A landscape with many valleys, sampled at points; each row gives a point and its height.
From any point a ball rolls to the lowest of the 3 points nearest to it. It stops when none of these is lower. Distance is the straight distance between rows; heights are no part of it.
bukag: [119 133 136 150 122 109 121 124 135 135 139 104 108 132 117  97 148 112
 133 142]  h=461
fafe: [155  96 157  88 153 113 171 135 147 118 124 165 157 114 141 200 145 162
 129 139]  h=523
zat: [133 158 102 138 109 177 120 116 123  90 124 160 129 107 105 127  83 114
 134 122]  h=481
zem: [119 105 128 119 163  63 141 114 131  95 157 131 138 126 122 138 180 128
  90 152]  h=398
kenis: [124  80 170 117 143 165  99 137 143 175 113 137 120 127 165 125  83 145
 223 113]  h=290
fizom: [128 169 127 178  79 173 104 156 119 176  87 117 116 143  97 108 115 119
 125 118]  h=462
rumat: [128 191  87 152  95 183 103 135 109 122 114 161 138 136 107 119 104 100
  92 122]  h=524
dat: [131 104 167 130 127 143 119 134 146 163 121 129  96 120 137 134  96 138
 181 119]  h=291
fogu: [125 140 119 161 109 152 105 105 117 100 158 132 107  96  89  95 105  95
 150 112]  h=551
denet: [120 108 132 143 119 161 108 106 137  89 160 153 107  90  91 103  98 102
 167 107]  h=494
ved: [127 120 142 133 142  86 137 124 139 158 128  85 108 135 148 112 145 130
 146 142]  h=614
pov: [131 120 116 128 164  93 138 103 129  71 176 155 151 117 112 139 166 123
  83 151]  h=299
lagiz: [118  99 148 144 121 164 104 118 136 116 148 142  95  95 110  98  93 102
 183 109]  h=484
Letu: [129 143 112 128 134 112 124 131 105 116 124 151 167 143 122 149 151 134
  62 135]  h=416
Fered: [123 146 131 168 104 132 112 137 121 151 120 106 110 133 104 100 135 114
 124 134]  h=538
vorov: [123 205  78 143  86 195 112 147 114 143  89 165 145 145 119 142  91 110
  86 119]  h=549
rabu: [109 130 125 119 146  64 125 116 137 128 137  62 100 159 138  66 179 113
 151 130]  h=686
teda: [133 122 137 106 113  84 150 160 110 201  78  82 146 150 169 143 171 130
 102 133]  h=696
nes: [127 133 127 130  98 113 130 162  92 170  97 117 150 156 122 142 163 140
  58 118]  h=563
Bise: [139 103 144 119 154 104 129 118 143 160 122  79  99 122 159 108 119 145
 191 131]  h=408
rubis: [124 115 136 123 148  70 138 119 135 130 148 106 115 133 132 120 167 120
 121 146]  h=600
tilu: [125 138 140 169 100 141 106 128 129 148 142 100  92 111  99  82 108  96
 165 124]  h=350
Mami: [120 111 140 139 137 115 110 115 145 134 154  94  86 113 122  84 119 107
 170 130]  h=351
bavop: [131  92 161 122 138 130 124 121 154 123 152 137 105 108 129 122 104 134
 170 125]  h=497
goz: [132 107 144 122 150  97 137 115 152 140 143  95  96 117 141 111 130 132
 162 142]  h=533
Por: [143 147 130 150  94 155 133 147 121 147  88 149 135 130 111 162  99 136
 137 130]  h=369
Vus: [130 182  89 130 125 150 108 118 102  88 154 167 147 134 114 122 127  93
  67 127]  h=414
fek: [140 107 140 117 149 124 143 109 151  77 152 165 135 111 110 150 124 137
 132 133]  h=303
Non: [133 186 104 164  79 187 116 156 110 171  71 147 144 148 106 144  96 128
 109 120]  h=354
fifo: [140 133 147 131 105 138 145 143 127 153  96 145 129 125 118 170  99 143
 148 131]  h=404
bifov: [112 167  92 116 115 191 137 122 133  76 116 175 149 106 133 164  56 137
 119 136]  h=475
Pepa: [141 116 136 129 147  91 144 116 127 109 146 144 146 124 116 150 160 129
  92 148]  h=310
Lalo: [136 132 127 119 133  85 146 133 121 185  83  57 123 153 171 111 166 133
 156 126]  h=810
gava: [105 136 120 136 132  84 119 126 133 146 127  61  97 157 135  64 167 108
 150 129]  h=611
Fumog: [137 124 150 139 129 118 131 132 140 164 119 103 101 126 136 122 117 129
 159 132]  h=367
nazef: [115 124 129 121 146  66 140 127 130 158 120  75 122 149 154 110 176 126
 134 142]  h=647
buni: [126 118 115 121 130 176 120 104 139  62 153 170 131  92 107 130  82 121
 152 115]  h=572
Tagin: [132 177  85 127  90 170 120 155 104 161  73 167 168 157 127 165 106 127
  63 111]  h=344
mis: [125 163  98 128 124 173 133 111 130  80 126 169 142 112 121 153  80 123
 116 135]  h=438
neso: [145 155 110 131 112 142 136 144 114 140  80 160 163 139 119 170 117 136
  91 127]  h=203
gemak: [108  68 147 150 153 146 100 100 144 118 178 117  74  91 146  65 110  94
 214 102]  h=406
rumad: [116 112 129 121 165  70 133 102 148 114 163  73  98 133 141  78 167 109
 154 146]  h=627
vadi: [137 150 124 147 104 159 122 128 132 122 112 150 133 123 101 145  95 125
 139 128]  h=411
Bot: [115  72 163 135 147 161  99 119 144 132 150 135  98 107 147  93  96 109
 214 111]  h=131
bero: [129 151  92 112 156 147 145  94 134  41 177 186 151 102 119 140 112 109
  97 129]  h=577
Gado: [104 155 127 166  88 136 105 147 128 171 116  76  84 147 120  49 142  99
 151 127]  h=671
zusu: [ 98 161 120 176  89 150  97 137 105 144 146  83  92 127  92  44 158  95
 137 118]  h=626
Febi: [142 116 147 123 145  99 149 123 145 116 144 146 134 115 123 156 142 135
 126 144]  h=149
gen: [136 126 126 121 146 112 148 118 130  92 133 167 152 122 112 160 136 137
 107 143]  h=515
Rina: [100 134 111 109 118 208 132 130 134  76 128 182 160  96 149 173  45 163
 138 139]  h=619
mesi: [134 129 139 132 112  98 142 145 122 172 111 110 134 142 138 142 155 132
 107 143]  h=440
nire: [141 129 140 126 119 105 142 151 126 206  88  79 119 141 162 128 139 138
 149 135]  h=366
vek: [144 101 156 103 148 112 157 130 147 120 133 161 144 115 129 182 134 155
 135 131]  h=372
rubu: [137 154 113 143 116 152 126 119 125 105 114 151 136 119 102 137 109 121
 119 131]  h=444
Nevir: [135 150 110 125 106 129 117 153  98 153  98 141 165 153 122 147 140 134
  51 113]  h=394
fisar: [134 126 123  99 152 147 166 126 140  78 120 187 167 116 134 197 107 165
 113 137]  h=631
Sez: [113 127 125 133 151  85 121 106 139 137 143  61  94 143 145  66 155 108
 173 136]  h=645
novom: [126 164 144 168  79 158 111 162 130 209  86  96  95 141 118 103 101 121
 157 125]  h=540
legi: [142 149 142 148  89 138 136 153 122 178  85 133 132 138 121 156 119 131
 127 127]  h=432
kam: [106 144 122 132 112  99 127 150 117 184  95  63 109 169 153  87 176 127
 128 117]  h=747
Fote: [146 102 141 115 170  79 156 111 153  87 170 149 138 110 125 160 170 141
 111 155]  h=474
Tunag: [128 170  92 143 112 144 102 137 100 128 119 150 149 157 112 128 142 120
  48 116]  h=380
Lav: [119  87 163 128 123 171 101 129 147 142 128 143 106 115 138 121  79 122
 208 110]  h=196
Nimar: [135  98 149  85 133 150 159 140 149  96 122 175 165 118 139 199 111 175
 149 131]  h=573
Gama: [102  90 147 115 117 187 116 140 150 109 121 170 142 105 130 158  77 142
 191 121]  h=800
Rusof: [135 140 111 145 123 148 119 108 124  84 149 147 126 110  94 112 115 106
 132 133]  h=569
Dagi: [140 122 148 136 130 125 131 137 133 189 100  88  96 128 158 113 102 146
 184 129]  h=144
ket: [124  82 150 121 156 124 122 106 154  84 188 137 102  96 121 104 120 119
 165 125]  h=450
Fef: [136  89 146 109 176  84 142 105 161 124 163 100 108 119 148 122 146 138
 154 150]  h=605
goki: [141 117 149 103 122 147 164 135 138 112  98 165 153 114 130 193 105 160
 145 126]  h=499
Fise: [112 133 119 165 105 133 102 119 128 124 166  96  83  92  94  55 123  80
 165 116]  h=346
Dusa: [113 123 110  99 138 193 144 122 140  53 143 183 160  96 141 164  67 158
 131 137]  h=555
bak: [130 120 147 142 125 121 132 119 139 116 149 132 109 110 110 114 125 119
 139 135]  h=345
valo: [137 138 140 147 111 120 133 141 131 157 119 124 119 131 118 134 126 125
 135 133]  h=463
rud: [152  88 159  90 176  86 165 115 143 154 129  91 124 121 172 145 146 165
 168 141]  h=723
ninuk: [134 178 102 143  95 160 116 149 108 151  81 154 159 150 113 154 115 124
  84 122]  h=297
seme: [135 110 115 110 151 155 142  93 144  35 181 174 145  92 111 138 109 122
 135 123]  h=571
sek: [140 113 138 115 147  85 155 127 127 130 131 143 151 132 126 164 159 140
  90 147]  h=405
vaf: [121 139 127 129 128  80 130 128 127 174 102  56 113 161 156  85 167 123
 154 125]  h=830
viba: [147 152 103  82  96 123 131 159  89 159  79 150 191 152 134 179 135 146
  26 112]  h=704
busof: [138 167 100 142 122 140 115 125 113 107 122 163 156 136 116 146 118 113
  86 133]  h=576
Mosu: [136 122 127 103 132  74 151 143 115 199  78  59 140 156 178 120 176 134
 133 123]  h=759
Lef: [125 124 116 130 143  96 121 110 109  85 160 140 147 132 114 123 169 117
  74 147]  h=379
Dob: [151 114 152 102 135  94 166 142 131 154 113 139 144 126 141 180 150 147
 115 140]  h=691
Gozab: [131 172  88 138 118 157 113 103 118  72 167 159 126 101  96 115 104  97
 121 122]  h=521
fer: [145  97 153 122 156 112 137 119 139 173 102  77 105 124 165 113 111 156
 193 119]  h=305
tevep: [141 118 161 121 116 141 135 143 139 168 105 131 109 124 137 153  97 146
 176 123]  h=324
donu: [118  92 157  98 121 168 134 143 154 111 119 165 144 116 134 175  85 158
 182 126]  h=792
menep: [152  93 164  97 150 106 151 126 151 145 137 129 123 119 152 166 129 158
 162 140]  h=773
bug: [146 133 108 103 156 112 156 117 134  82 126 180 175 122 126 185 132 143
  82 139]  h=590
gud: [114 124 126 120 132  72 137 140 119 156 121  80 118 163 144 112 183 122
 116 135]  h=606
kebek: [115 140 128 149 106 110 119 149 106 162 109 110 136 153 122 119 158 126
  89 129]  h=480
tutos: [123 164  95 115 111 129 108 144  93 135 110 155 166 165 125 145 141 131
  25 112]  h=457
tifak: [128 106 148 122 117 159 127 119 147  99 130 158 122 116 113 143  91 133
 162 121]  h=455
buk: [112 164  87 117 122 192 135 114 126  54 143 181 138  92 130 150  63 120
 120 125]  h=500
bemo: [143 114 130 108 158  89 152 120 130 100 133 160 166 125 123 171 159 143
  84 143]  h=422
lop: [137 164 110 164  99 164 112 125 116 125 126 138 122 125  96 109 119 107
 119 129]  h=520
rasam: [133 178  95 142 111 172 125 133 120 120 101 163 145 129 111 151  97 118
 104 129]  h=489
lanov: [141 168 117 153  91 159 132 148 119 157  85 148 141 141 105 150 108 128
 113 123]  h=337
vokob: [147 136 108  88 122  98 128 143  93 131 105 153 190 149 131 179 147 142
  27 124]  h=596
betor: [125  87 144 122 159 107 118 104 156 137 152  89  85 113 147  90 116 125
 182 132]  h=447
sazu: [119 121 111 113 120  93 119 147  91 132 128 104 149 162 126 138 180 142
  35 114]  h=402
viv: [102 118  99 111 130  96 107 136  84 103 143  93 132 175 108 118 186 137
  27 108]  h=307
rin: [150 138 123 109 110 121 149 152 100 157  80 160 185 139 129 186 134 138
  74 129]  h=685
bifub: [145  87 148 105 174  88 150 109 145 155 125  76 124 125 171 122 143 168
 185 130]  h=621
ded: [122 120 138 134 100 180 119 127 138 104 112 157 126 112 106 141  71 131
 172 118]  h=486
Zefab: [139 113 144 112 149  75 154 129 137 145 131 116 134 128 144 159 158 140
 119 147]  h=607
Kog: [107 136  97 103 144 191 146 105 135  32 177 181 143  82 133 146  74 128
 127 123]  h=511
Zezo: [120 112 135 151 128 129 112 107 136 111 170 116  85  92 103  80 115  95
 163 115]  h=171
miniv: [129 164 110 154 107 151 107 126 107 126 125 142 142 139 108 116 134 110
  91 125]  h=562
fem: [155  60 168 104 174 117 144 120 140 163 111  84 139 118 178 128 120 180
 207 122]  h=845
sef: [157  85 172  72 148 127 168 140 155 134 124 147 154 120 163 198 131 172
 153 133]  h=654
rovig: [133 118 140 119 130  79 149 146 117 159 116 120 144 135 139 156 167 131
 102 145]  h=526
bog: [156 107 152  93 139  99 173 143 134 133 106 163 158 121 138 206 148 152
 109 142]  h=589
dama: [114 190  80 127 110 163  98 134  99  97 142 168 136 150 123 115 131  94
  39 109]  h=376
Movel: [135 173 105 149  84 166 120 154 104 172  75 154 159 155 117 153 118 130
  83 115]  h=320
Duni: [127 175  83 115 114 142 111 139  99 115 115 164 162 155 123 145 129 116
  39 115]  h=420
Rebag: [153  96 145 110 163  94 153 121 133 175  99  62 118 117 170 121 139 163
 184 131]  h=478
numu: [113 166 119 172  85 159  97 139 113 152 125 110 107 136  96  73 145 112
 115 119]  h=586
Zizaz: [121 183  78 127 119 157 127 122 120  91 125 178 150 132 128 151 102 100
  77 132]  h=546
pum: [126 160 119 163  94 144 108 151 103 166 101 122 134 153 108 115 148 126
  87 122]  h=535
vula: [124 178  86 124 110 177 142 140 121 111  86 172 157 125 136 182  73 132
  98 134]  h=534
Taz: [118  86 142 119 172  99 129  98 157 107 180  94  94 102 135  86 137 112
 171 132]  h=594
nipap: [136 155  98 120 128 154 148 125 129  93 104 174 162 118 130 186  92 144
 106 136]  h=460
rilo: [114 122 132 156 120 125 105 119 133 132 156  91  78 102 118  68 117  92
 175 120]  h=271
Gida: [139  76 163  94 170 117 140 118 161 132 158 119 116 119 159 140 126 155
 179 132]  h=829
vekol: [138 143 103 126 150 113 124 103 115  66 165 168 154 119 117 135 154 116
  75 143]  h=364
totam: [126  98 136 112 179  69 148 102 153 112 175  95 109 122 142 116 166 126
 140 153]  h=636
gura: [137 135 116 117 115 111 123 146  98 148 105 139 172 157 123 160 152 143
  40 121]  h=472
zedog: [119 144 131 140  88 117 132 170 111 212  81  88 131 157 146 127 155 131
 106 123]  h=465
Bis: [134 166 116 169  86 167 106 138 116 142 107 134 126 135  96 117 110 115
 122 126]  h=492
nav: [142 136 132 128 103 123 138 162 102 171  80 144 168 147 122 164 143 136
  81 125]  h=644
von: [110 134 124 154 113 120 105 124 134 140 146  70  78 121 119  49 134  90
 168 119]  h=360
Simut: [131 171  94 125 121 151 140 135 112 117  97 170 167 140 129 175 110 126
  77 133]  h=32
nafe: [101 143 118 146 119 108 108 126 134 139 139  60  81 149 125  44 164  98
 159 124]  h=485
rogib: [129 109 131 116 165  68 131 105 143 140 127  58 106 141 153  86 160 131
 169 134]  h=734
tav: [113 128 128 137 123  86 132 139 120 142 129 100 120 150 131 119 170 119
  97 139]  h=493
seva: [114  91 149 146 144 141  99 111 143 124 165 113  77  95 129  72  99  97
 195 106]  h=377
Roli: [118 112 130 119 124  74 144 143 115 149 124  99 135 156 140 131 176 127
  90 137]  h=550
kilen: [129 166  98 156 112 147 101 116 106 105 150 139 134 130 103 101 143 106
  91 128]  h=527
pofem: [107 127 102 137 127 108 104 125  92 101 145 108 131 159 113 103 180 119
  40 124]  h=397
Nesan: [149 120 152 122 131 108 146 137 131 187 103  96 107 130 155 139 118 148
 165 131]  h=267
Pivo: [142 150 140 155  96 147 125 144 127 157 100 137 117 136 104 134 107 125
 137 129]  h=401
serer: [112 208  73 138  96 175 106 121 107  91 158 174 135 126 116 108 115  79
  70 115]  h=421
birum: [115  84 150 129 135 151 114 107 145  93 177 153 102  91 112  96 104 103
 180 111]  h=454
vebib: [125  67 162 129 163 142 110 111 147 139 151 112  99 113 159  90 101 132
 208 112]  h=67
pav: [133 127 131 123 122 152 143 125 139 106 113 163 145 118 119 173 100 148
 144 134]  h=437
pog: [124  65 146 125 179 120 115  98 155 113 177  99  91 101 151  75 124 117
 196 119]  h=646
nilu: [117 106 145 151 132 137 100 118 138 151 143  99  75 107 135  80  99 106
 192 113]  h=338
lud: [103 147 116 165 105 137 101 132 102 134 140 105 108 146 108  80 172 112
  96 126]  h=557
nop: [137 124 115 100 160 148 150  99 151  45 160 174 159 107 117 157 117 142
 109 135]  h=553
Kago: [110 132 117 148 121 108 114 127 101 113 148 108 123 146 113  95 173 111
  89 137]  h=554
Delav: [103 128 126 116 122  78 132 154 117 172 103  68 126 173 151 103 186 130
 108 117]  h=666
Bal: [135 112 140 135 145  98 131 106 142  98 170 135 116 111 108 121 143 115
 126 144]  h=295
fere: [160  62 164  88 175 105 156 119 142 160 120  81 138 115 180 142 141 187
 194 130]  h=896
bov: [128 184  81 144 117 153 105 107 107  87 163 159 130 118 103  99 133  88
  98 119]  h=467
bito: [140 115 134 128 157 107 138 103 140  74 166 151 136 112 105 136 148 126
 112 142]  h=213
kip: [142 144 124 128 120 143 149 131 123 118  97 165 151 127 113 178 106 145
 117 134]  h=378
tozor: [145 128 142 136 117 118 145 140 127 147 109 135 133 126 124 161 133 140
 124 138]  h=456
bimab: [136 141 152 145 100 133 125 152 129 206  91  98 100 136 142 125 101 134
 167 125]  h=536
gusa: [150 141 114 110 100 119 134 158  95 164  83 146 184 152 130 176 140 143
  51 118]  h=587
Ravub: [130  99 157 134 136 133 112 126 139 174 117 101  88 122 153 108  90 138
 196 116]  h=244
vosos: [151 133 120  97 140 121 171 138 122 112  93 171 181 122 132 208 129 150
  85 135]  h=713
Sebo: [ 94 123 121 137 122  97 116 134 100 112 140  88 111 172 118  91 194 116
  72 115]  h=482
fuzes: [111  92 168 107 118 170 119 143 150 144 123 161 130 125 144 150  79 145
 201 122]  h=789
levam: [121  81 145 129 162 115 119 100 159 109 189 109  84  98 130  79 128 106
 181 123]  h=620
tedi: [141  67 156 109 175 114 135 113 148 142 136  84 119 122 168 113 121 165
 201 122]  h=791
Tet: [128  85 172  90 133 159 129 149 156 141 122 153 137 127 152 168  91 156
 194 122]  h=782
gabu: [109 145 109 156 112 132 100 134  93 121 142 114 120 154 108  93 176 117
  66 121]  h=490
Big: [122 136 135 140 111 101 136 151 121 178 107  96 121 143 136 121 153 129
 123 139]  h=349
pegeg: [ 94 139 126 144 114  96 124 143 116 142 125  80 104 162 132  82 181 115
 111 129]  h=677
fano: [108 128 117 101 131 184 148 127 142  69 125 181 167 103 145 186  71 170
 137 141]  h=585
refik: [135 122 119  95 164 151 162 111 150  50 139 180 169 106 131 182 106 161
 117 138]  h=580
Rapa: [115 135 121 153 109 117 111 142 103 140 121 108 130 158 112 105 170 128
  75 125]  h=541
kogi: [136 156 102 135 127 153 131 107 126  82 131 167 140 113 107 140 107 115
 110 134]  h=471
bofid: [142  90 147 105 168 109 155 112 162  75 172 161 141 110 119 159 140 146
 129 136]  h=388
Zuka: [106 153 131 152  97 120 119 160 123 194  98  75 103 157 133  87 160 124
 128 122]  h=808
fafo: [136 153 127 145  93 125 136 155 107 174  87 135 152 149 119 149 144 131
  89 125]  h=613
kune: [133 143 113 131 120 162 137 120 127  95 104 168 148 119 110 165  84 142
 134 131]  h=391
tagov: [141 147 135 142 102 136 136 146 120 151  93 143 144 132 114 154 118 135
 120 135]  h=403
ketin: [118 118 114 111 131 182 132 114 144  66 138 175 147 104 117 153  78 146
 148 130]  h=543
nim: [131 115 150 143 114 151 117 128 140 125 135 138 102 112 109 115  98 112
 163 122]  h=449
Ginok: [120 126 126 139 116  96 122 144 102 147 115 114 141 153 125 132 171 129
  67 131]  h=491
Pomiz: [130 123 143 136 123 133 129 124 140 124 131 144 122 117 105 136 111 129
 149 131]  h=407
feri: [119 122 135 104 101  94 138 168  99 188  89  93 150 157 148 138 174 142
  64 123]  h=630
fofi: [120 119 140 122 102 175 131 139 138 119 100 163 134 119 125 168  72 154
 169 121]  h=514
kivu: [143 132 115 118 139  98 142 123 115 107 120 164 173 137 117 172 149 135
  71 139]  h=502
Veko: [128 140 132 147 113 107 130 144 130 187 109  84 109 142 146 111 139 130
 151 138]  h=218
tatok: [133  64 166 108 171 128 118 116 152 139 150 110 112 124 167 121 111 153
 197 121]  h=812
zolo: [125 190  77 136 108 176 123 120 118  89 124 167 135 116 111 137  91 101
  99 128]  h=522
pofik: [142 143 106 130 141 125 134 112 120  92 133 169 161 128 117 152 137 124
  86 135]  h=564
batad: [ 96 125 122 133 133  82 122 124 127 119 150  74 100 154 127  77 185 100
 122 136]  h=737
Zevo: [120  90 133 118 176  86 123  93 160 121 161  68  86 116 142  76 136 113
 185 132]  h=537
kube: [134 133 157 142  99 153 124 143 130 163  93 134 105 124 121 142  85 136
 175 122]  h=358
sesa: [ 89 118 121 119 133  69 125 134 112 125 131  73 105 177 132  90 201 116
  86 116]  h=530
biret: [132 125 125 149 107 169 114 111 134  96 138 146 111  98  90 115  89 114
 160 116]  h=496
tiv: [119 157 130 164  95 137 109 160 132 206  86  66  91 148 136  75 121 121
 170 119]  h=477
suzu: [126 131 126 151 126 112 125 116 128 108 157 123 118 123 106 105 154 109
 112 143]  h=357
lipel: [121  77 172 109 148 158 109 131 155 143 138 139 122 125 153 125  93 137
 203 116]  h=241
fuzor: [113  77 168 140 142 167  94 126 141 153 135 132  99 115 157  91  83 114
 222 106]  h=150
sikuv: [134 176  86 124 132 142 122 103 120  63 161 172 139 115 116 128 120  94
  86 132]  h=446
dizom: [126  71 143 105 194  93 136  98 170  96 186  87  99 106 145  98 145 126
 174 136]  h=625
topo: [104 139 123 123 138  76 112 131 123 134 123  53  96 186 145  49 196 112
 135 103]  h=755
fufe: [138 129 111 116 167 101 138 100 126  62 164 172 160 118 118 151 149 124
  73 146]  h=359
keti: [115  97 146 136 115 176 112 121 141 107 129 165 113 106 115 123  78 119
 184 113]  h=488
vodu: [142  98 149  97 174  79 161 118 157 126 157 124 125 119 146 154 153 149
 142 148]  h=664
roze: [141 149 114 128 107 160 145 138 121 123  84 166 155 126 115 181  93 145
 121 131]  h=322
Degu: [106 131 117 114 110 213 129 137 125  95 106 182 166 102 145 181  48 171
 144 142]  h=629
nasun: [130 119 159 149 102 156 106 146 137 185  99 111  86 128 137 111  72 127
 195 113]  h=301
Getun: [116 152  88 115 139 183 130  95 130  44 170 180 129  82 118 134  85 115
 133 111]  h=495
zapi: [119 172  83 117 128 170 133 102 127  56 161 179 131  98 117 132  91  99
 108 126]  h=473
Rafis: [118 164  90 139 123 143  92 125  91 106 151 140 132 147 120 105 156 103
  47 113]  h=309
duzan: [116 198  82 155  89 184  88 128 100 120 143 154 119 132 104  86 132  84
  81 109]  h=483
rad: [138 161 135 167  81 164 121 161 121 184  76 124 120 137 109 129 100 127
 141 117]  h=435
Fot: [122 132 141 165 107 137 102 137 135 164 124  94  85 121 124  80  95 105
 181 118]  h=395
vuve: [146  98 149  98 162  81 165 125 144 161 124 108 128 122 160 154 156 152
 139 146]  h=678
Lipum: [100 148 120 164 100 131 104 126 113 128 155  88 101 139  99  60 169 102
 128 126]  h=623
bof: [129 145 137 152 105 120 129 155 121 177 106 111 126 143 126 127 144 129
 119 136]  h=413
Kobi: [123 134 133 149 123 111 114 133 136 163 122  68  87 133 135  70 125 107
 170 131]  h=428
lel: [137 147 150 151  97 136 124 145 135 177 111 111 106 127 119 120 113 126
 153 130]  h=501
Ritiz: [148  69 153  97 193  94 149 109 159 141 148  88 122 116 171 128 138 167
 184 133]  h=721
dovu: [132  67 150 113 188 103 132 101 163 121 160  87 109 113 159  98 129 140
 190 124]  h=674
mede: [122 117 128 134 136  89 133 133 119 122 138 120 137 135 120 136 175 130
  93 145]  h=409
bab: [142  88 170  92 149 132 138 136 154 147 136 132 132 127 153 159 112 159
 181 127]  h=764
Pak: [129 151 127 147 110 117 126 151 124 207  83  66 108 151 154  92 133 134
 166 126]  h=375
Gimim: [144 116 125  92 173 123 168 110 149  50 150 184 172 115 127 188 135 160
 101 140]  h=622
Vabir: [159  80 172  77 158 121 161 131 150 151 134 129 139 121 169 181 127 170
 166 132]  h=716
vuron: [132 139 128 151 110 116 122 140 122 138 128 123 134 137 113 125 152 125
 106 138]  h=552
gidu: [135 166  89 114 110 138 130 147 102 136  97 165 177 159 129 169 124 130
  44 119]  h=479
gug: [133 103 139 133 141 139 123 104 143  78 179 148 110  92 100 106 117 111
 149 124]  h=410
zela: [110 120 128 118 111 196 125 125 138  83 119 172 145 105 122 151  70 145
 164 126]  h=516
Giv: [103 140 126 149 109 109 114 134 125 139 141  76  99 142 122  63 161 101
 135 132]  h=588
nug: [119 131 124 108 134  68 131 145 117 177  90  49 124 182 162  86 199 131
 126 104]  h=731
lafet: [121 144 117 163 115 122 112 118 112 115 158 110 108 123  97  80 150 103
 121 136]  h=453
bigi: [118 104 163 132 114 164 103 134 140 165 113 132 101 129 143 120  72 127
 205 110]  h=238
soli: [133 171 101 138 103 152 113 142  98 148  98 153 163 158 114 140 129 127
  61 116]  h=336
nugus: [138  91 153 117 162 117 133 108 156  84 178 138 117 101 115 126 129 133
 145 131]  h=429
suz: [122 143 102 100 151 173 151 108 140  48 148 180 153 100 129 164  84 137
 112 137]  h=531
Vasem: [143 122 132 120 127  98 145 144 116 143 108 145 162 132 126 175 152 135
  84 142]  h=525
val: [126 151  92 127 131 116 105 126  98  94 144 154 154 154 118 127 156 116
  40 122]  h=200
sel: [118 122 132 148 131 111 122 111 137 111 168 111  96 110 104  90 139 105
 145 137]  h=230
gitet: [112 125 132 134 140  91 123 116 138 133 148  79  94 131 128  84 152 109
 148 143]  h=556
buka: [146 117 142 107 145  80 163 133 125 185  97  80 129 138 177 137 166 141
 146 142]  h=824
Gog: [136 111 135 125 139 140 127 107 142  78 164 155 124  98 102 127 118 123
 146 126]  h=373
rafer: [143  81 168 108 156 124 129 127 141 162 129 113 117 124 169 133 104 161
 196 122]  h=790
Pag: [128 133 141 148 124 108 125 132 137 170 122  86  99 127 137  97 121 119
 162 138]  h=342
berud: [133 142 102  95 115 104 112 143  89 127 123 122 163 159 121 149 163 155
   4 112]  h=487
zup: [137 122 144 133 133  99 139 133 136 148 133 115 111 127 130 133 143 132
 132 146]  h=532
geku: [125 135  94 107 142  98 102 127  84  83 161 134 142 158 120 124 171 130
   4 114]  h=87
funo: [134 142 106 127 138 156 131  95 131  59 165 167 136  96 106 123 107 110
 125 124]  h=558
vepaz: [127 127 108 116 138  88 120 127  96 104 142 137 164 152 123 146 167 135
  35 126]  h=304

Call two points neighbours if one is among the 3 nearest of the other. Go from one point of each pair to the other, from neighbour to neighbour, staying as low as possible. Name the highest point that can't be avoided.
Febi, rilo: Lef
val, Simut: Tunag
vebib, Veko: nire
bito, rilo: bak

Where does a ball stop that starts at each point below?
fizom: ninuk
rabu: rilo
fofi: Zezo
tedi: Dagi
topo: rilo
levam: bito
goki: Simut
pav: Simut
sesa: geku
miniv: ninuk
menep: Febi
rumat: ninuk

Two balls start at each pair of points below. Name the first point that both come to, or write never.
ketin, keti: tifak
kilen, sikuv: Vus
Gozab, Zizaz: Vus
dat, lel: never
